Points, in no order, along strands that fork, close into loops and pass close to each other.
Points whose rows are less than 45.1 apart are linked; no others are. Some points are linked to none.
K842: [ 18   7 -18   6   1 -23  -2  -4 -37  -2  -4   8   6  25 -32   1 -21  30
  30  25]
K41: [-18  -3  -4  17  18   9   0  -9 -15 -17  13 -10  -1 -15  26   1   0  15
  -9  10]
K518: [  3 -10  45  13 -13  13  25   3  13 -12  32 -22  13 -11  22 -13   2 -19
 -17 -17]
K516: [-17  14 -25 -17  17  -5  15 -10  27   3 -25  19  -7 -34   6   3  10   9
 -11  -2]
K711: [ 28   5  -2   8  -4   9  21  31 -21 -14   9   8  24  16   8  -2  11   7
   5 -13]
K720: [  7  -9  -9  18   6  -3  -6  13 -27   1   2  -7   5  24  -6  -6  -1  17
   4  11]
K868: [-32   9 -15   5   3  25 -17  -9  23  -3 -13 -12 -16 -16  22  -3  -5  -2
 -21  -5]
K891: [ -2  20 -24 -26  -4   9  14  -4  15  -6 -22  19 -12 -33  -1  22   8 -14
  10 -24]
K13: [ 12 -10   3  28   6  -5  26   7 -27  -8  11  -9  18  14  30 -14  11  25
 -19   1]
K364: [  7   1  10  -5 -11   7  -6  -6   1 -15  20  21 -25   8  -7  39 -31 -38
  16   0]
K262: [  0 -10  34   6 -10  -2 -20  11  21   5  25 -19  -1  22 -39  -8 -10 -14
   7  15]
K222: [ 23  16 -12   8  -7  16  23  27 -31 -24   9   5  16  13  11  13   9  -3
  11 -18]
K137: [ 10  -4 -41 -10  -8 -31   0 -24   0  15 -35  22 -30  -2 -19  23  -8  10
  13   2]
K760: [ 11 -18  48  10  -3   7  18  12  15 -11  35  -9  15   3   1 -10  -7 -11
  -6  -5]
K466: [  8   5  30 -12   5 -36   6 -20  -9  13  -7  -7  30   8 -17 -32  10  35
  -4  23]
K721: [  0   4  11 -15 -12  11 -11  18  23  -1  15  14 -10  -4 -17  15  -2 -44
   7  -8]
K709: [-16 -15  29  -3   8   5 -15   2  21  -3  23 -10  -1 -10  -7  -5  -6 -14
   0   7]
K994: [-13  33 -35  -9  -5  19  13  -4   6  -4 -19   1  -4 -14  20   9  19  -5
 -11 -26]
K272: [  9 -10  -4  -8  -7  -3 -21   0   2   9  -8  13 -24  10 -24  18 -22 -25
  22   0]
K312: [  2   2 -17 -11   5 -25  -4  -4  -9  19 -20   9  -2   4 -29  -4   5  12
  15  14]
K16: [-20   8 -13  -9  26 -10  11 -15  15   5 -10  11   5 -27  15  -3  11  22
 -16   8]
K240: [ -9   7  -3  16  12  11  20  -5 -26 -28  18 -10  11 -17  36   6  10  16
  -9  -4]
K590: [ 27 -18  25  10 -13   6   7  30   6   7  11  -9  17  26  -4 -18   5  -6
  -4 -14]
K125: [ -4 -10   0   5  -3   8 -21   4  -2  -3   7  -1 -15   8  -9  12 -16 -23
  10   6]
K772: [ -5  -1  -3  -7  15 -19  -6  -7 -17   3  -3   3   4  -3 -19  -4  -8  22
  16  20]
K238: [ -3  -4  31 -19  -7  11   0   8  33   3  13  -4  12 -20  11 -13  15 -21
 -12 -19]
K413: [ -8   9  15  -5 -17  21  -7  12  19 -15  30  -1 -13  -3  -5  19  -2 -44
  -3  -7]
K361: [  4  -3  28 -16  -3  -6 -20  10  22   9  15  -3   0  11 -49  -2 -10 -16
  19  12]
K79: [-24   3  -4  -6  12 -13 -18 -23   7  17 -18 -11  -9 -11 -17 -15   2  21
   0  21]
K35: [ -2 -18  10  19 -18   7 -27  21   7  16   5 -29  -3  29 -14 -14   2 -12
  -3   4]
K47: [ -3  -3   6 -11  23 -26  22 -14  -2  11  -2  10  27  -8  19 -18  17  26
 -18   9]
K818: [-12  22 -11 -18  -6  23   3 -14  15 -14  -6   6 -15 -27   8  25  -3 -25
   7 -24]
K660: [  0  17 -38   2  -4   8   9 -15 -17  -9 -18  15 -21 -10  21  25  -4  -5
   3 -12]
K103: [ -8  -9  -4  17  14   6  -6  -4 -26 -22  15  -3  -8  -4  11  13 -17   2
   8  15]
K788: [  3   2 -42  -7   2 -35   6 -17  -4  20 -31  17 -15   0 -20   8   2  13
  11  14]
K941: [ -7   5 -23  12  -7   8  -3   8   8  19 -17 -10   6  12  31 -24  28   8
 -34  -7]
K412: [  6  10  -8   6   6 -28  -6  -9 -31   3  -7  -2   8  14 -27  -9  -9  33
  20  32]
K524: [  2   2  26 -10  -7 -19 -20  -3   5  21 -13 -17  10   9 -28 -30  14  17
   2  15]
K927: [  4  11 -24 -11   5  -4  11  12  -1  11 -15  18   6  -7   9  -2  26   3
  -7  -9]
K654: [ 15  -5   4  -6 -11   0 -17  -3  -1  -2   8  21 -26  20 -19  34 -34 -31
  22   1]
K476: [ -8   1 -24   1 -11  10 -21 -27  18   4 -32  10 -45  -5  11  27 -24 -10
  -1 -13]
K874: [ -3   0   9 -13  16 -39  14 -21   0  20  -8   3  28   0   0 -23  18  30
 -11  16]
K635: [-12  32 -39 -10   3  12  23 -19  -5 -14 -16   9 -10 -22  20  22   7   1
  -1 -19]
K179: [  8  12 -40   0 -18   3   1 -20  -7   3 -35  19 -37   0  20  35  -7  -7
   2 -21]
K282: [-24  -2  -8   9  27 -15  -4 -25  -9   4   0  -9   2 -10  10  -9   1  31
 -10  25]
K780: [  1 -11   0  12 -15  14 -23  22   5   6   5 -13  -8  20  -7  -1  -1 -25
   1   1]
K865: [-25  13  -3   2   3  26  -6  -6  20 -10   1 -14  -5 -24  27  -2   6  -4
 -16 -12]
K503: [-35   6 -23   8  18  11 -14 -26  15  -4 -17  -5 -23 -19  17   0 -17  12
 -17   9]
K254: [ 31  -2  21   8  -6  15  17  32   5 -16  30   9  23  17 -10   6  -6 -11
  10  -7]
K363: [  9   2  38  -8   2 -20  -7  -8  -4   4   1 -11  21   7 -30 -26  -1  28
  12  22]
K659: [  8   3  -2  -9   2   3   7  18  -4   2  -2   7  13  -2  12  -7  20   0
  -6 -13]
K540: [  5  -4  17 -22  -1   1 -12  16  24   3  16  17  -6  -2 -34  11 -10 -33
  17   2]
K592: [ 11  -1 -18 -21   4 -14  11   1 -10  -2 -13  33 -10 -19 -13  23 -11  -4
  23  -3]
K892: [ -8  -7  -9 -13   9  -7 -10 -23   3  -3 -10  17 -25 -23 -10  23 -24  -5
  18   3]
K628: [-13  16 -22 -22   6   8  10  -9  25  -3 -23  19 -15 -39   2  10   5  -5
  -2 -14]
K553: [ 20   4  12   3  -1  16  12  22  -6 -25  28  13  12   7  -8  20 -16 -17
  18  -3]
K27: [ 12   0 -15  -8   2  -3   4  10 -15  -4  -6  25  -6  -1 -10  18 -11  -9
  21  -4]
K30: [-18   5  12   6  -1  22   4  -8  13 -14  10 -21   6 -24  35 -10  10   2
 -22 -15]
K204: [ -9  -5 -12  -1   5   2 -15   5   5  15 -13  -2  -4   0   1 -11  11   2
  -8   1]
K270: [ 10  -2 -34 -10  -8 -15   4 -23   0   4 -32  28 -33 -12   2  32 -11   2
   9  -9]
K214: [ 10   6   8  -4  -3  12   6   3 -12 -30  26  19  -7   0  -3  35 -28 -27
  22   0]
K20: [  8 -10 -11  23 -11  10 -19  -9 -28  -9  -1  -1 -28  29  10  29 -32 -18
  14   4]
K487: [-10  22 -28   1  -9  16   1   8   9   9 -17  -5   1  -2  26  -8  26  -1
 -24 -20]
K943: [ -4   5 -25  -3   7 -13   1   6   5  23 -20   9   5   4   5 -12  26  10
 -11   2]
K72: [ 24  -2   8  -8   2 -19   6  16  -9  16  -5   7  27  26 -26 -19  10  24
   8   5]
K260: [-19 -14  11   3   4   7 -17  -2  16  11   0 -18   0  -7   9 -16   6   5
 -15   3]
K290: [ -3  -8  18  -7  12   3  -3   9   5  -7  16   2   8 -12   0   0  -1  -4
   4   1]
K789: [ 36  -9  16   9  -6   8  19  33  -5  -5  12   4  27  25  -4  -9   4   5
   2 -11]
K807: [ 11 -13   8  24   9   0   9  13 -24 -11  15  -6  15  15   8  -6  -3  21
   0   6]
K166: [-13  21   0 -13 -15  26  -4  -2  16 -13  12  -1 -13 -16   3  26  -1 -42
   5 -19]
K306: [ -3  -1 -21 -18  12 -17   9 -12   1   1 -14  27 -12 -29  -8  16  -8   6
  13   4]
K407: [  8   0   5   9   0   3  27   4 -16  -7   8  -8  19  -1  35 -15  22  12
 -20 -11]
K835: [ -9  -5  33   2   1  15  12  -5  15 -15  22 -17  11 -24  30 -11   8  -5
 -17 -12]
K435: [ 14  17 -18   0 -14  18  10  19 -26 -17   0   6   1  11   6  21   4 -20
  15 -20]
K22: [-13   8   2  -2  -1 -16 -24 -15   4  25 -22 -19  -3   3 -21 -24  13  20
  -2  21]
K33: [  5  -5  -5  11 -13   3  11   8   0  18 -10 -12  15  14  34 -31  30   7
 -37 -13]
K5: [ -2  -8  52   2  -3 -10 -17  -6  16   2  20 -28   7   9 -32 -19  -9   5
   7  23]
K877: [-23   1 -25   3  21  -8  -9 -27  -1   5 -14  -1 -15 -13   0  -3  -7  18
  -5  18]
K334: [ 11 -21  19  21 -22   6 -11  28   9  15   7 -24   7  31  -6 -21   6 -10
 -10  -7]
K925: [  9 -10  17 -10   4  -3   3  17   3   6   3   4  17   4   0 -15  11   6
  -2  -5]
K405: [-12   3 -12  -1  23 -13  10  -9  -5   4  -2   7  11 -13  18  -7  15  22
 -12  10]
K802: [  4 -22  19  19 -12 -13   1  -6 -11  22 -10 -31  17  26   3 -40  13  20
 -24   7]
K188: [ -2  15 -14   7   5   9  17   2 -20 -16   8  -4  10  -9  30   3  19   8
  -9 -11]
K327: [  8  -5 -20  10  -1  -7 -14   9 -26   8 -12  -2  -6  27 -19  -1  -4   6
  12  10]
K65: [  5 -15  51   4   7  -8   0  -1  13  -8  35 -15  17   7 -27  -9 -18   5
   8  18]
K489: [ -9  -8   0  -2   6   6 -16 -11  -1  -9   5   7 -20 -11  -3  19 -24 -19
  13   6]
K85: [-15 -19  28   8  -4   5 -21   4  21   8  17 -26  -2   1  -4 -14  -1  -9
  -8   5]
K856: [ -2 -22  12  14  -8  -3   8  -5  -2  17  -5 -21  15  11  25 -36  17  13
 -34  -3]
K702: [-25  26  -6 -14  -2  30   0  -9  26 -15   0  -8  -5 -30  18   9   4 -15
  -6 -22]
K507: [ 21   0 -28   8  -5 -15  -5   5 -37   5 -14  11  -3  34 -25   7 -19  14
  24  11]
K615: [ 19   6 -13  -3 -10   9   1  17 -17  -8  -4  19  -6  11  -4  22 -10 -24
  20 -12]
K510: [  5 -26  26  30  -4  -8  10  -3 -16   9   5 -31  16  23   6 -31   0  24
 -17   9]
K225: [  8 -22  56   0  -3  -3  10   3  26   0  32 -12  16   8 -20 -17 -10  -8
  -5   5]

A piece is two or more points that can be reached from each other along the links. Count, over all rows, the pieces, the separate loops (a circle has one, a figure eight two, a Y none), the forks (points with three links) and the tips (points with one).
pieces => 4
loops => 6
forks => 6
tips => 2

How many points has the smallest loop of links through each point below? Write 0 if it is on no loop.
K590 => 12
K874 => 10
K628 => 12
K659 => 9
K30 => 16
K892 => 15
K660 => 0

Name the points in between on the shortest way along the links from the first point to the second, in order.
K188; K137 => K407, K13, K807, K720, K327, K507, K842, K412, K772, K312, K788
K702; K361 => K818, K166, K413, K721, K540
K553; K27 => K254, K789, K711, K222, K435, K615
K524; K540 => K22, K79, K877, K503, K868, K865, K702, K818, K166, K413, K721
K772; K802 => K312, K788, K137, K270, K179, K660, K635, K994, K487, K941, K33, K856
